Points on a hilly landscape, in no order, each with its height.
From any point a ball rolls to the lowest of the 6 points nearest to it. It stops when none of these is lower. Distance is the straight distance between rows; heights are no part of it.
(3) height 543: [ -1  -8 -13  26  43  14  -2 -21]
(636) height 872: [  4  11   8 -20 -40 -13  12  22]
(210) height 447: [-4 -4 -3  5  8 12  4 -1]
(508) height 490: [ -4  -6 -16  38  59   8  -4 -20]
(446) height 593: [-7  1 -2 -1  1  7  1  4]
(547) height 154: [ 24 -16 -18  12  -3   8 -15 -24]
(712) height 858: [ 26   4  -5 -15 -40 -10  15  16]
(74) height 158: [ 27 -12  -9   1 -13   7  -6  -8]
(264) height 363: [ 21  -6  -5  -8 -24   7   5  10]
(720) height 272: [ 3 -6 -7 -1 -6  9  4  2]
(744) height 499: [-39  12  16  -1  31  -8  -4  -1]
(741) height 717: [-12  -4  -9  12  21  11   4  -3]
(740) height 412: [-14  -2 -14  29  50   7   2 -11]
(534) height 218: [  4 -10 -11  10  12  13  -2 -10]
(163) height 451: [-29   4   5   6  29   2   1  -2]
(414) height 906: [  9  15  16 -23 -49 -27  14  23]
(713) height 247: [ 42 -14 -18   6 -29   1 -19 -21]
(14) height 914: [ 16  11   8 -21 -48 -17  16  19]
(318) height 378: [  2 -10 -10  23  30  13  -6 -19]
(643) height 674: [ -2   7   4 -10 -22  -2   3  13]
(42) height 570: [-35  17  35 -14  31 -20 -11   2]
(468) height 764: [-31  12   8   0  17  -2   1   1]
(175) height 503: [-15  -2  -5  19  31  12   1  -6]
(90) height 89: [ 18 -17 -11   8   1  11  -6 -15]
(411) height 141: [ 10 -14 -10   6   8  12  -4 -12]
(653) height 175: [ 10 -12 -11  15  10  13  -8 -18]
(669) height 663: [-27  15  20 -14   7 -12  -5   8]
(689) height 425: [-39  12  10   8  39  -4  -1  -3]
(642) height 883: [  2  12  12 -21 -33 -15   8  19]
(714) height 219: [ 46 -14 -16   0 -36  -3 -13 -16]
(586) height 430: [ 26  -7  -7 -11 -32   2   8  10]
(36) height 517: [-41  14  25   0  35 -17  -8  -1]
(263) height 227: [ 17  -8  -8  -4 -18   8   3   2]
(168) height 894: [  7  14  12 -22 -39 -20  13  21]
(579) height 377: [  6 -12 -13  21  28  10 -11 -25]
(566) height 775: [ -7   9  14 -14 -17  -9   4  16]
(383) height 205: [  8 -11 -13  19  23  11  -2 -17]
(312) height 889: [ 11   9   4 -19 -45 -14  16  18]
(708) height 370: [ 14  -1  -7 -11 -22   4   6   6]
(492) height 21: [-26   6  -2  11  35   6   5  -7]
(704) height 197: [ 40 -15 -16  -4 -29   2  -4 -10]
(137) height 584: [-30  16  31 -14  20 -16  -9   5]
(666) height 135: [ 18 -15  -7   5  -7   9  -2  -4]
(64) height 468: [ -6  -4 -10  28  49   9  -3 -16]
(450) height 547: [ -5   5   0  -6 -13   2   3  10]
(311) height 904: [-23   4   4   4  16   5   4   0]
(665) height 701: [  9   3   1 -14 -32  -2  13  18]
(186) height 127: [ 24 -17 -14   6  -9  10  -9 -12]
(197) height 156: [ 19 -15 -12  17   6  12 -14 -22]
(147) height 831: [ -9  12  13 -17 -26 -15   7  19]
(694) height 211: [ 35 -14 -11  -5 -26   2  -5   2]
(592) height 485: [ 34  -7 -11  -8 -37  -1  10   6]
(298) height 816: [ -6  19  22 -23 -25 -19   2  19]
(452) height 59: [-16   7   6  -6  -2   0   3  10]
(616) height 369: [ 0 -8 -8 13 19 15  1 -9]
(467) height 573: [-22   6   8  -7   6   1   2   8]
(179) height 495: [-4 -3 -6 11 14 11  3 -3]
(154) height 737: [-13  15  19 -21 -15 -14  -3  15]
(131) height 214: [ 35 -13 -11  -3 -25   6  -1  -1]
(209) height 350: [-26   1  -7  24  46   6   6  -9]
(328) height 157: [ 30 -14 -12   3 -17   6 -10 -13]
(369) height 589: [-22  12  16 -10   3  -9  -2   9]
(515) height 351: [-32   5  -2  21  46  -2   4  -3]
(458) height 636: [-25  17  31 -22   8 -19  -9  11]
(351) height 640: [-21  13  21 -15  -4 -13  -3  15]

For each start below, name the point where the ball stops.
(154) | (452)
(458) | (492)
(312) | (90)
(14) | (90)
(744) | (492)
(64) | (492)
(210) | (90)
(643) | (90)

Two balls start at each pair of points below. Name the first point that both come to, or write -.
(168), (694) | (90)
(741), (383) | (411)
(3), (740) | -
(36), (137) | (689)
(642), (298) | (452)
